The views of a scene show one set of named points, each view turned or mirrored, and shifted as a whole, with a little noise and some points left out.
(in the rows, 128 means zero)

Scene 1
View 1
Z40: [139 147 101 167 143 119 114 104  85 165  68  97 138 114  65 116 116 119
  88 161 101 173 141 158 119 104 170 152  64 114 173 137  87 104 117 189
 130 140 103 169 164 137 127 122 123 174 145  73 126 138 187  77  92  82]
Z524: [164 111 159 111 224 180 116  53  96 148  49 120 156 147  90  96 105 153
 176  95 106 150 154 187 125 125 201 226  74  33 163 134 116 143 111 145
  95 154 140 122 141 189 152 146 139  97 108  87 157 144 194 131 136 141]
Z889: [129 131 112 163 174 154  99 101 100 111  89  95 104 110 126  81  80 146
 147 130 121 138 144 126  99 133 154 142  68 100 152 138 143 119 117 140
 109 149 101 119 157 132 139 136 155 167 121  72 120 159 175 141 116  83]
Z310: [125 157  87 154 133 123 125 112 112 136  75 115 126 121  89 120 112 122
  92 135 106 141 150 142 131 123 154 133  85 116 146 151 122 101 116 167
 133 143 117 144 165 136 133 146 140 181 133  70 123 121 156 120 117  83]
Z123: [143 134 130 113 134 118 122 126 118 154  84 107 139 122  83  88 123 127
 105 132  98 150 123 161 132 103 146 144  73 155 169 163  93  83 126 171
 139 142 113 141 194 136 127 170 100 144 133  76 124 138 188  99 109  83]
Z308: [110 141  81 217 137 148  88 129 120  46 103 121  95 111 158 109  63 116
 116 112 159 125 126  89 107 147 118 112 107  84 115 121 212 108 115 120
 123 152  78 105 157  99 104 139 205 203 109  52 112 101 120 166 123  96]
Z804: [128 157  80 147 122 130 137 115 135 124  60 145 150 147  76 146 132 101
  84 111 118 135 149 150 164 127 151 152 117  90 124 144 139 106 112 170
 148 151 133 142 165 146 117 166 155 177 118  68 133  74 125 130 136 115]
Z497: [111 163  68 142  71 108 152 158 147 136  96 105 131 128  76 128 144 104
  67 150 103 132 139 136 169 121 124 102  87 194 123 166  99  84 119 198
 172 135 112 158 208 132 105 186 126 209 130  72  92 102 130 111 119  58]
Z441: [132 147  93 162 114 108 116 129 115 129  78 122 137 120  85 121 121 106
  70 134 118 152 124 143 132 109 140 132  99 129 153 146 125  84 123 170
 145 147 103 147 181 118 110 150 133 177 133  60 126 101 156 101 107  91]
Z823: [153 108 147 131 177 154 112  97 105 133  79 107 144 126  95  81 103 142
 145 122 114 159 123 167 121 115 163 181  65  99 166 139 110 115 119 161
 117 148 105 132 176 152 125 151 124 126 113  79 128 147 191 105 114 107]
Z938: [102 151  61 200 125 155 120 128 136  75  96 112 106 126 132 128  89 118
 116 127 137 121 156 102 141 157 130 119  94 100  99 129 176 125 110 149
 137 145  98 126 160 133 110 153 198 217 101  67  97  96 108 162 134  85]
Z863: [135 128 126 152 169 141  96 112  94 123  94  92 109 104 120  67  82 144
 141 133 115 142 132 135  95 117 152 136  66 121 170 144 131 102 121 144
 110 146  99 123 168 126 137 142 134 153 131  71 121 166 193 127 110  79]
Z177: [146 155 124  99 176 124 116  93 113 148  61 148 128 134 105  94 111 149
 121  89  96 110 153 156 113 119 166 147 115  98 162 174 157  91 121 118
 110 159 147 102 147 132 169 161 125 127 146  67 167 123 183 164 150 110]
Z783: [117 132 102 112  87 123 142 177 164 114 124  96 115 124 117  74 123 129
 119 136 110 116 121 126 154 128 106  92  79 219 129 183 117  78 128 167
 158 139 104 123 225 123 110 205 115 182 118  77  85 131 144 135 128  53]
Z302: [132 132 118 140 113 119 117 142 135 110  89 129 143 125  97 101 117 112
  92 111 129 142 104 146 140 108 124 135 105 138 149 158 138  78 123 162
 151 149  99 131 200 114 103 177 130 156 125  62 125 102 155 114 118  94]
Z750: [130 127 108 158 140 153 120 118 134  91  90 116 133 136 114 106 106 125
 132 113 131 138 129 135 141 135 143 151  91 100 124 135 148 115 118 153
 135 148 106 122 177 142 108 170 164 167 103  69 115 108 136 142 129 108]
Z775: [132 126 109 154 129 142 121 125 141  92  84 138 149 137 104 117 111 111
 109 102 138 137 119 139 151 125 131 154 106  98 124 139 157  99 118 157
 144 153 104 124 182 130 100 175 160 161 102  67 122  86 131 135 131 115]
View 2
Z863: [131  92 145 144  64 127 124 101 118 112 156 142 167 108  91  48  93 162
 149 142 115  83 143 120 145 109  95  90 128 121 122 149  77  93 123 138
 168 131 158 150 155 158 170 155 132 167 124  97 148 104 111 169 159 123]
Z524: [170  87 141 116 104 169 109  35 161 126 175 235 137 120 103  29 133 144
 123 122  59 121 141 101 119 137  65 107  63  74 165 179  61 123 127 160
 142 204 166 183 130 136 130 174  92 108 129 110 173  74  67 163 205 122]
Z302: [104  74 124 132 109 132 143 156 172  76 138 109 161  81 127  80 109 161
 150 172 123 122 127 129 116  59 145 109 148  89 153 161 101 124 122 134
 144 112 144 141 114 134 181 163 132 143 160  87 143 118 115 185 133 164]
Z775: [108  85 123 119 130 164 144 137 182  79 141 140 150  99 116  99  88 141
 136 154 113 137 126 127 105  59 141 105 142  88 154 181 121 131 113 130
 158 129 152 151 114 120 150 175 104 120 154  77 157 111 118 165 124 161]
Z123: [127  73 139 143  93 104 129 145 154  98 157 131 173  71 125  40 129 178
 160 165 111  96 136 121 140  89 111 118 122  98 171 146  69 116 133 148
 128 119 140 131 128 142 198 141 144 130 141 116 135 111  86 211 148 148]
Z804: [121  97 125 121 151 155 152 155 190  88 160 143 130  97 114 106 115 141
 148 163 128 121 113 150  94  71 118 131 122  78 171 181 125 139  84 131
 137 128 144 141 110  92 139 153  92  88 144  81 161 110  99 189 117 137]
Z40: [147  83 157 144  93  86 125 150 151 139 164 135 166  93 110  45 133 157
 145 169 118  91 113 144 125 125 107 115 106  85 157 150  93 109  98 114
 126 109 149 115 136 129 195 126 130 105 152  96 146  99  79 203 138 112]
Z783: [ 90  94 122 144  97 133 152 181 141  56 143 102 186  58 122  86  75 188
 184 161 133  95 162 112 162  28 123 105 180 135 166 152  91 109 143 164
 161  97 135 135 131 144 196 146 142 140 123 115 133 137 123 199 105 170]
Z441: [121  82 142 138 112 110 140 165 165 106 151 105 158  91 115  77 117 155
 150 174 135 104 114 152 114  86 131 117 129  89 147 156 109 119  94 117
 138 100 142 125 121 122 182 146 126 123 158  85 146 112 104 197 123 130]
Z823: [147  80 145 128  86 129 113  88 153 117 156 179 173  99 116  36 110 158
 132 140  80 115 140 102 135 117 102  97 109  89 161 161  73 112 135 145
 149 150 159 152 135 153 174 162 124 123 142 106 152  95  90 176 169 137]
Z889: [132 108 147 141  75 148 128  97 124 113 158 149 156 120  84  65  76 154
 141 134 117  89 138 127 140 109  88  84 130 124 115 161  92  99 114 134
 176 139 163 153 160 149 149 162 114 154 120  91 158 105 116 159 154 114]
Z497: [102 104 133 149 134 110 162 225 160  78 155  98 173  53 126 101 102 175
 185 178 151  94 131 142 139  38 124 128 168 111 187 157 118 127 107 142
 136  77 129 108 123 108 197 121 127  87 134 102 139 136 102 220  76 151]
Z308: [ 94 116 130 127  96 186 155 119 136  83 139 104 129 154  66 132  33 121
 130 144 154 113 118 160 102  68 129  74 169 124  69 180 151 105  76  97
 206 115 165 161 150 129 113 196  90 183 137  42 167 117 167 119 122 120]
Z177: [130  75 115 130 109 168 139  90 157  66 171 143 103 114 104  55 154 166
 162 154 118  81 140 136 116  89  77 129  88  98 132 162  67 126 115 169
 130 171 137 182 120 128 118 164 109 175 112 104 163 100  98 191 195 127]
Z938: [105 130 136 127 118 173 160 155 148  87 150 131 149 121  80 135  40 133
 148 139 147 111 130 147 119  57 114  91 170 124 124 185 151 116  81 116
 192 110 159 147 148 112 130 163  83 116 123  63 161 122 143 149  92 124]
Z310: [133  98 142 141 109 126 141 149 149 108 165 129 146  96 102  82 111 158
 157 160 135  93 123 148 123  93 103 117 123 102 149 159 106 118  96 132
 143 116 146 135 134 118 163 137 112 118 131  94 151 109  98 197 127 118]
View 3
Z308: [120 121 152 134 127  58 147  96 101 131  94 105 133 135 145 232 124 125
 168 128 194  28 144  93 179 123 177 114  91 132  98 103 103 184  97  66
 152 124  91 133 104 110  94  79 148 155 132 186 106 119 102 148  94 133]
Z775: [126 111 150 120 110  99 139 104 116 131 118 112  92  78 104 189 123 128
 137 143 145 116 131 112 147 142 142 128 144 142 100 128 108 182 121  80
 104 142 107 152 117 116 110 118 130 170 155 125 111 125  84 143 124 131]
Z40: [141 123  92  87  88 111 100 128  97 118 105 120  91 115  98 152  99  94
 143 161 125 154 112 110 134 158 127 140 138 114 127 125 159 226 159 150
  83  76 132 200 130  94 117 172  96 165 106 140 106 108 140 123  89 121]
Z783: [ 63 109 168  99  76 107  79 125 107 141 164  50  66  85 112 167 121  75
 181 120 137 146 118  88 180 116 105 116 118 136  53 148 121 234  92 120
  86 111 113 166 121 104  80 129 133 178 136 126 123 164 102 164  76 165]
Z804: [110  87 146  97  88 102 121  94 124 147  98 158  88  64 123 189 105 147
 131 168 129 115  99 113 148 126 144 133 146 164 125 134 117 186 154  81
 114 125 128 151 119 123 147 141 125 153 157 113 118 135  69 137 139 122]
Z123: [118 120 115  87  91 126  87 142  96 123 133  87  80  99  85 139 109  82
 165 138 117 186 119 110 129 153 115 125 140 123  92 141 137 235 125 155
  76 100 123 185 144 105  99 151 110 175 128 115 115 127 132 139 107 137]
Z938: [ 91  98 159 113 116  62 125  86 102 146 111 118 106 108 162 222 125 143
 163 150 179  54 126 104 181 116 153 124 104 139  99 116 121 185 128  63
 132 108 117 152  95  99 116 100 141 162 119 158 112 141  84 152 100 147]
Z310: [113 106 119  88  92 102  98 117  99 133 104 127  99 108 121 173 106 110
 158 157 133 133 107 108 146 136 138 126 124 133 114 129 138 219 146 128
 108  91 128 176 128 107 121 145 119 160 119 136 114 126 114 140 106 132]
Z302: [127 120 148 112  77 113 122 125 119 125 129  82  84  81  79 169 110  90
 142 134 129 136 124  95 152 137 128 128 140 138  93 133 115 210 102 110
  96 130 105 158 129 118 100 138 121 171 155 134 113 130 106 144  98 131]
Z889: [123 125 104  99 147  87 104 130  68 125 105 108 128 149 139 185 131 111
 194 134 175 127 137 121 130 157 148 111 103 109  94 121 130 212 131 127
 117 102 114 173 129  99  90 101 134 169 101 145 113 110 136 137 128 143]
Z750: [117 108 143 113 131  89 126 108 102 132 123 110  96  95 122 193 130 131
 154 142 158 117 133 120 146 142 138 126 131 134  89 128 118 184 126  87
 107 131 112 160 117 105 104 108 132 177 135 129 111 127  92 145 129 143]
Z497: [ 63  92 169  92  34 109  83 104 128 142 146  90  50  63 115 165 101  96
 147 158 113 130  90  78 197 103 105 142 132 147  87 146 148 236 125 115
  85  87 136 181 114 102 121 177 113 173 133 131 120 172  89 157  54 148]
Z823: [149 128  93  96 152 111 111 137  73 118 125 102 106 114  98 157 135 109
 168 138 143 180 142 136 100 184 125 124 145 108  96 131 133 198 142 135
  80 118 115 187 134  97  91 124 115 181 114 112 111 100 130 132 148 141]
Z863: [129 132  99  95 134  97  97 141  70 120 113  89 121 145 118 169 128  91
 196 128 157 147 139 115 124 158 142 113 109 107  87 124 131 227 120 150
 108 100 110 177 139  99  84 111 128 169 101 143 114 104 148 140 118 145]
Z177: [125 107 108  77 125 122  90 145  86 145  82 145 120 107 112 165 111 101
 191 133 125 177 112 126  98 152 169  96 129 154 112 140  92 223 128 147
 133 136 113 144 166 146 123 101 148 139 154 101 121 105 129 131 188 121]
Z441: [128 117 128 103  69 113 111 117 116 125 107 108  85  95  94 171  94  98
 139 153 127 124 109  95 159 137 134 137 132 137 114 127 139 217 132 120
  99  98 119 170 125 108 118 158 109 160 134 148 111 127 119 135  79 124]
Z524: [165 115  70  81 201 110 113 137  58 125  94 157 128 113 114 162 147 153
 173 155 150 207 143 174  53 202 146 115 159 115 119 133 122 177 177 135
  93 137 120 183 150 103 123 104 120 172 115  76 112  73 122 117 232 132]
View 4
Z775: [108 138 127 141 134 160 120 139 156 135 138 116 166 133 112 125 147 104
 157 109  97 116  96 157 148 158 155 135 112 171 133  92 108  98 122 108
 155 140 137 159 118 128 127 156 130 120 114 109 133 132 134 124 150  93]
Z938: [102 146  94 130 109 113 152 135 128 169 159  83 177 144 119  89 140  64
 155 142 103 120  77 146 169 156 159 134 107 195  79 119  93  95 117  91
 117 124 119 140 130 126 124 123 123 151 106 100 129 103 152 114 187 118]
Z804: [102 154 108 123 150 138 109 150 150 138 152 135 146 144 109 142 143  82
 158  78  98 131  83 145 127 187 163 139 108 207 118  76 100 130 110 100
 152 119 139 150 100 128 141 165 141 103 111  88 141 155 147 131 147 112]
Z823: [154 148 178 151 192 100 114 118 156 127 151 156 129 103 161 155 138 156
 141 139 107 138 112 178 165 145 137 131 142 160 162  86 120 100 106 103
 145 115 121 146 143 153 126 153 136 114 178 108 102 156 132 122 112  63]
Z441: [117 147 125 115 181 140  95 126 148 112 170 136 138 155 122 122 134 108
 160 118 128 115  69 139 137 190 172 134 115 204 117  82 102 127 136 100
 166 144  95 163 147 157 144 156 128 109 142  92 116 120 139 128 146  79]
Z863: [152 135 150 147 191  91 141  96 144 135 179 125 136 120 150 131 136 146
 137 167 124 127  99 161 180 143 157 129 142 164 132 106 126 105 129 103
 132 108  85 134 172 160 139 124 119 122 183 122  90 114 134 127 127  66]
Z889: [148 141 136 152 170  81 147 108 136 151 169 111 141 114 145 131 137 133
 131 167 110 133 101 158 184 143 155 124 141 166 120 120 125  99 116  96
 118  98  92 130 160 147 131 118 120 133 171 113 109 119 140 128 136  84]
Z177: [138 128 125 160 185 117 157 109 153 133 179 136 118 115 102 184 162 144
 126  82 104 143 111 157 151 152 175 132 141 158 154  97 147 142 135 123
 139  58 109 114 121 127 169 140 118  68 162 149 115 153 135 162  99  98]
Z310: [126 150 126 117 181 107 115 122 140 128 179 140 131 147 133 130 132 102
 151 123 122 130  74 143 147 182 165 134 124 205 111  84 105 128 124  96
 144 117 100 139 139 152 145 146 128 110 152  97 114 133 145 124 140  92]
Z524: [171 158 174 182 192  71 120 131 152 155 132 164 112  65 165 215 148 168
 125 104  76 166 150 188 167 148 124 127 160 138 179  98 143 102  78 106
 123  59 150 118 104 127 117 159 145 108 184 100 119 203 140 141  88  89]
Z308: [111 129  86 161  99 139 152 136 130 169 147  48 180 128  94  99 153  91
 142 169  97  98 103 141 188 151 177 116 104 159  81 157 117  87 129 101
 103 130  84 143 161 117 123 116 114 159 116 102 137  73 145 134 178 108]
Z40: [142 161 144 117 215  99  79 122 141 107 167 160 113 137 154 141 120 130
 156 134 133 125  74 146 141 203 165 131 132 208 127  74 107 135 122  90
 156 134  83 155 155 165 140 164 136 112 185  72 105 138 144 122 127  69]
Z750: [120 139 133 146 134 129 132 131 149 150 146 117 164 128 127 120 141 108
 150 130  97 125 100 165 162 147 149 137 122 168 127 102 102  92 113 105
 139 128 133 146 127 132 123 143 132 128 127 111 123 133 141 119 150  92]
Z123: [135 141 164 118 211 123 109 100 163  98 185 167 129 146 145 128 128 139
 154 127 136 130  78 162 144 162 148 145 136 190 150  58 106 123 137 109
 179 131 107 157 149 169 151 153 129  90 169 126  89 139 129 117 117  57]
Z783: [102 120 150 103 160 145 159  82 166 109 204 135 170 177 129  61 127 100
 162 138 138 117  53 161 157 123 146 158 117 200 132  59  82 100 152 120
 182 153 124 155 154 172 154 125 112  99 125 165  78 105 128  99 155  70]
View 5
Z302: [ 91 156 146 178 112  71  90 107 106 113 165 143 107 144 121 140 100 131
 132 135 126 154 152 154 126  67 143 135 124 127 150  96  83  72 164 101
 125 163 124 139  79  78  98 137 161 138  90 128 140 116 127 115 132 183]
Z938: [ 77 130 165 157 154 102 114  91  89  92 141 162  86  71 149  67 139 139
 104 119 164 134 184 147 124 104  99 110 106 130 144 125 117 125 152 125
 159 138 115 120  43 109  87 136 131  89 118 118 129 119  66 112 157 144]
Z823: [116 161 128 185 125  95 139 125 116 151 164 145 158 171  81 133  92 134
  86 130  82 147 129 128  96  78 167 109 145 102 140 119 142  66 157 109
 149 198 138 132  83 134 108 156 142 144  99 155 118 116 158 123 135 157]
Z308: [ 78 138 136 134  98 123 116 120  91  76 140 183  99  47 158  79 147 133
 107 119 180 129 183 140  94  91  89 104 109 113 128 131  99 142 141 116
 169 108 118 115  19 120  84 143 147  96 115 125  98  79  82 118 132 162]
Z783: [ 47 161 165 171 138  88  86  91 103  95 160 140  63 170 129 158  88 130
 114 136 107 156 168 162 131  66 166 130 138 161 141  65  76  90 157 119
 128 206 109 131  58  65  72 139 162 136 112 151 139 129  78  62 138 156]
Z750: [ 99 147 146 165 136  88 116 106 106 116 157 148 113 118 118  91 110 129
 118 128 134 138 159 147 122  95 108 112 122 117 156 125 124  90 160 116
 150 153 130 130  73 112  97 135 143 115 106 130 134 118 114 123 143 166]
Z177: [139 132 119 174 142  89 120 125 120 172 137 155 184 147 108 142 121 145
 110 115 116 176 109 133  91  93 169 137 150 132 113 145 120  78 107  67
 116 158 148 110  58  87 129 123 136 148 126 202 108 110 158 107 140 139]
Z123: [ 93 160 159 201 127  75 107 117 105 140 166 140 130 185  93 168  88 146
  94 138  81 162 137 139 114  58 192 130 142 127 138  87 108  61 168 105
 129 212 127 140  82 100 101 148 152 151  93 141 136 133 142 108 141 161]
Z863: [ 89 154 134 172 107 118 142 130 105 125 150 166 139 148 102 147 110 142
  66 128  88 149 151 124  81  71 182 106 141 108 119 106 128  99 147 116
 163 193 126 124  41 136  93 164 146 134 109 152  95  99 130 102 134 147]
Z804: [120 131 175 192 177  57  99  97 103 143 153 139 133 112 125  95 124 142
 132 129 142 157 140 147 144  96 116 133 109 134 160 136 119  71 160  93
 124 145 134 131  95  92 119 119 128 119 100 120 160 149 125 135 163 160]
Z497: [ 59 143 215 213 171  50  71  83  91 103 160 142  67 149 135 149 106 153
 115 142 120 164 170 156 159  61 167 144 107 162 152  73  79  79 184 114
 112 197 108 140  80  63  88 133 149 130  95  98 172 169  82  96 166 153]
Z310: [106 138 177 198 150  76 112 114  97 134 150 156 132 129 119 130 122 157
  91 130 116 157 151 133 116  75 165 128 113 124 130 113 117  88 165 104
 135 177 126 130  68 110 107 145 134 128 101 119 139 137 123 122 160 148]
Z775: [104 149 140 165 133  81 104 101 113 117 158 138 115 118 122  94 107 123
 142 129 142 141 155 157 128  91 104 122 123 125 159 123 107  77 159 105
 139 145 133 132  84  96 105 127 148 120 104 137 139 117 117 125 135 177]
Z524: [166 155  89 171 149 102 174 130 134 195 157 131 209 170  55  87  92 125
  88 121  75 142 101 124  87 121 137  94 157  86 149 168 195  54 130  99
 164 184 162 119 102 162 133 139 119 133 119 196 109 119 181 140 135 144]
View 6
Z823: [135  79 115 148 137 166 149 152 155 136 163 138 146 145 147 100 138 168
 142 187  94  95 109 102 180 118 138 104 116 114 136 104 159 110 115 116
 136 122  84 149 142 135 161  78 164 168 165 158 166 113 106 110  96  90]
Z889: [113  98 127 185 165 157 131 166 125 156 143 132 143 143 164 126 126 144
 142 175 113 107 121  84 154 135 143 124 111 102 153  79 142 126 114 135
 126  97 118 127 122 104 118  89 154 156 125 145 147 135  98 125  86 121]
Z524: [151  83 115 145 136 184 190 151 152 125 130 119 114 160 139  70 183 158
 151 229 108  82 123  87 197 157 140  57 113 118 128 119 184 130 105 119
 139 126  64 129 123 145 145  74 129 186 199 158 176 108 133 188 113  34]
Z938: [121 164 139 181 182  94 129 190 126 183  94 125 113 141 192 160 113 154
 159  99 117 139 104  67 113 111 143 124 108  83 122 103  96  93 124 120
 120  63 155 120 111 157 107 116 134 149 100 123 135 168 111 117  66 144]
Z177: [137 103 119 189 136 170 160 106 130 139 125 136 124 151 119  86 178 158
 113 179 116  82 141 136 135 142 139 110 114  97 111 131 158 154 103  87
 138 139 100 133  92 123 136  86  85 182 142 110 145 134 131 129 100 117]
Z308: [101 148 151 198 162  93 129 181 127 205  92 102 102 142 179 192 104 146
 135 137 105 131 110 104  99 113 152 126  92  88 138  88  98 117 111 109
 125  30 164 125 114 116  92 124 137 145  76 122 123 155  78 139  60 140]
Z441: [124 106 110 174 146 125 117 155 161 150 167 160 152 142 152 113 125 204
 110  99  84 117 122 125 141 107 150 131 112  93 110 114 127 103 141 102
 127 121  93 158 132 159 166  85 141 141 132 131 146 136 119  73  83 141]
Z804: [144 149 115 161 151  99 141 159 160 158 118 143 113 148 157 114 156 197
 133  89  95 125 119 106 127 120 146  99 109  81  83 146 113  95 136  92
 130 105 102 138 113 203 153 100  99 150 144 117 151 152 141 116  80 120]
Z863: [112  81 126 184 159 169 127 150 130 147 164 147 161 141 156 113 123 156
 127 177 106 100 122 105 158 129 143 133 116 107 160  79 151 127 114 129
 125 114 110 138 126  97 135  82 165 159 126 143 150 126  95  98  91 128]
Z497: [140 149 106 163 174 111 101 151 143 151 160 183 161 123 170 109 117 203
 129  43  95 133  96  93 122  77 138 168 129  83 101 137 105  68 146  98
 117 145 117 155 122 193 183  95 139 142 122 119 138 169 140  11  79 191]
Z775: [137 139 130 147 134 105 149 154 158 170 114 125 106 140 157 145 131 178
 134 126  93 115  99 116 127  88 141 114 104 102 101 127 118  86 117  88
 134  87 117 148 130 174 152 108 131 161 132 125 145 146 114 106  72 118]
Z310: [123 114 114 183 167 130 123 163 145 151 155 158 148 143 158 101 136 188
 127 104 100 123 127 100 144 130 147 121 112  89 115 115 126 111 139 115
 121 120 103 139 116 159 144  85 128 147 134 133 146 145 128  94  88 135]
Z783: [136 133 121 153 156 141 121 126 122 150 149 164 162 114 161 128 104 159
 142 110 108 109  81  99 124  56 129 186 136 103 130 121 124  81 109  94
 134 142 139 155 128 142 177 103 159 166 110 118 137 161 111   4  75 189]
Z123: [132  89 106 157 141 157 126 132 154 130 182 171 166 137 141  92 132 191
 115 134  91 101 112 120 157 101 140 138 125 108 124 114 148 106 129  99
 132 151  86 158 134 148 184  76 153 156 146 138 152 126 118  48  93 138]
Z40: [118  84 104 180 157 140 107 169 170 140 196 172 168 149 157  88 135 213
 107 106  80 121 136 113 167 138 151 114 114  92 124 103 140 109 150 126
 117 128  75 153 135 154 162  70 149 132 148 150 156 122 122  95  91 123]
Z750: [137 134 127 152 149 122 151 162 145 166 114 126 116 140 169 140 127 160
 149 142 104 115  98  91 135  99 142 115 112 101 121 114 123  93 112 104
 130  86 124 139 126 157 141 104 139 164 131 134 148 143 111 111  80 116]
Z302: [129 119 120 155 126 119 136 136 157 161 147 144 138 136 145 138 120 192
 114 121  83 107 102 139 127  79 141 139 114 101 109 124 124  97 119  79
 135 111 113 161 131 157 171  99 139 155 123 123 141 137 105  63  76 142]

Which points are out of place in each view (at most two, in the order of its rows)? Write - if all are in place.
view 1 -> Z40, Z783
view 2 -> Z308
view 3 -> Z804
view 4 -> -
view 5 -> Z823, Z750
view 6 -> Z441
